Points on a hilly landscape, in no order, each with its height.
A ball rolls from a point to the lowest of its 6 nearest points, and stops where none of them is lower. Distance is the straight distance between rows; heights are no part of it.
K452: [157  94 101 187 116 128 123 159]  h=37.4
K840: [109 119 144 155 195  84 155 102]  h=35.9
K769: [104 153 139 139 141 124 111  93]  h=49.6
K598: [ 88 160 142 108 154 133 104  89]  h=66.1
K787: [147 158 126 183  84 118 102  66]  h=43.4
K158: [ 96 131 141  69 156 140 133 147]  h=53.0
K148: [156 132 122 194 102 100 128  92]  h=32.6
K571: [102 136 135 136 153 126 121 115]  h=43.0
K868: [129 112 108 150 121 142 115 158]  h=32.3
K754: [130 137 137 173 141  93 136  81]  h=14.0
K316: [140 109 124  66 125 150 151 182]  h=16.8
K304: [135 150 115 161  76 160  80 113]  h=29.2
K575: [111 144 124 123 108 152  95 125]  h=18.8
K569: [142 119 124 192 115 106 130 107]  h=32.9
K586: [132 123 116  90  96 164 108 166]  h=10.2
K276: [ 82 150 145  86 170 130 115  96]  h=63.1
K630: [162 150 132 180  94  69 143  59]  h=10.6
K974: [118 108 119  99 137 145 132 172]  h=12.6
K44: [145 119 145  34 123 152 160 170]  h=32.5
K761: [119 131 122 161 129 136 117 123]  h=23.8
K472: [173 117 124 187 111  54 169  90]  h=24.9
K548: [101 151 133  81 112 159 103 131]  h=19.7
K768: [118 138 118 122  97 158  94 137]  h=16.2
K31: [141  97 112  88 129 146 140 198]  h=13.0
K830: [124 148 122 165  92 146  91 100]  h=30.7
K141: [ 82 147 153 107 194 116 122  90]  h=57.7
K7: [136 100 107 116 121 152 121 183]  h=24.1
K275: [145 137 124 188  97 122 114  95]  h=39.2
K96: [116 143 146 157 166  93 136  73]  h=25.9
K663: [113 132 129  94 117 154 109 144]  h=15.2
K981: [127 126 122  80 115 159 122 164]  h=3.1
K711: [ 94 145 137  83 147 143 118 131]  h=53.8
K527: [131 153 132 173 108 129 104  83]  h=33.5
K713: [120 135 121 148 106 148  97 123]  h=21.8
K755: [151 113  98 144  89 160  93 169]  h=27.5
K21: [117 148 155  31 127 153 141 140]  h=46.6
K84: [119 134 134  62 118 155 129 154]  h=12.0
K188: [184 127 123 175  80  39 161  77]  h=19.9
K567: [113 128 140 163 164  94 146  97]  h=28.0
K792: [141 114 144  31 141 148 172 177]  h=31.0
K613: [127 132 109 149  96 155  96 137]  h=20.9
K803: [ 92 144 143 118 169 124 121 105]  h=55.1
K909: [123 153 146  39 106 167 126 136]  h=24.3
K254: [182 113 116 203  89  72 155 102]  h=26.4
K604: [ 86 137 144  85 172 131 130 124]  h=67.0
K365: [143 151 142 170 119  85 129  50]  h=20.6
K762: [102 122 135 137 173 111 142 129]  h=44.5
K497: [136  96 117  78 139 144 152 196]  h=5.1
K150: [124 117 119 166 131 124 125 133]  h=10.3
K775: [100 108 134 100 181 122 153 168]  h=27.8
K997: [143 121 134 179 151  75 161  92]  h=11.9
K340: [161  92  82 152 103 154 107 183]  h=34.2
K837: [162 131 132 180 113  70 151  76]  h=18.7
K742: [168 123 121 199  97  90 139  99]  h=27.7
K770: [138 102 118 181 140 111 137 136]  h=25.7
K431: [140 122 134  51 119 154 150 175]  h=24.0
K779: [124 148 140 166 135 107 126  73]  h=22.7
K645: [147 100 135  48 142 139 175 197]  h=22.0
K802: [145 120 109 101  92 165 106 174]  h=14.4
K81: [ 93 155 154 124 171 117 110  69]  h=48.5
K250: [111 113 133  76 153 139 145 169]  h=5.5
K521: [119 162 146 156 144 106 114  53]  h=33.7
K231: [146 144 148  30 103 166 148 151]  h=39.0
K929: [141  95 105 143 128 143 125 180]  h=31.2
K420: [100 140 146 140 182 102 138  85]  h=32.7
K599: [120 113 121 158 150 120 138 144]  h=27.2
K54: [130 137 111 130  80 172  84 142]  h=9.7
K759: [116 105 118 124 153 131 137 167]  h=31.1
K628: [ 99 126 143 143 189 103 143 101]  h=35.7
K621: [135 133 155  24 129 152 167 156]  h=42.5
K227: [109 104 126  90 162 133 150 176]  h=10.1
K965: [150 104  99 121 103 160 110 183]  h=23.7
K848: [128 147 130  61  89 170 112 149]  h=12.7
K459: [134 138 124 182 116 122 116 106]  h=31.4
K670: [152 114 119 196 120 104 143 119]  h=34.3
K160: [157 103 100 187 107 137 116 152]  h=41.9
K207: [110 127 127 129 144 137 126 141]  h=39.5
K537: [141 130 134 184 125  89 140  88]  h=23.0

Where does a ball stop that starts at each point below?
K929 => K981
K276 => K997
K275 => K54
K44 => K981
K775 => K497
K340 => K981
K769 => K997
K670 => K997
K141 => K997
K787 => K630
K803 => K150

Write out the way that a ball takes from each point below.
K158 => K250 > K497
K598 => K571 > K761 > K150
K521 => K754 > K997
K569 => K537 > K997
K148 => K537 > K997
K231 => K84 > K981
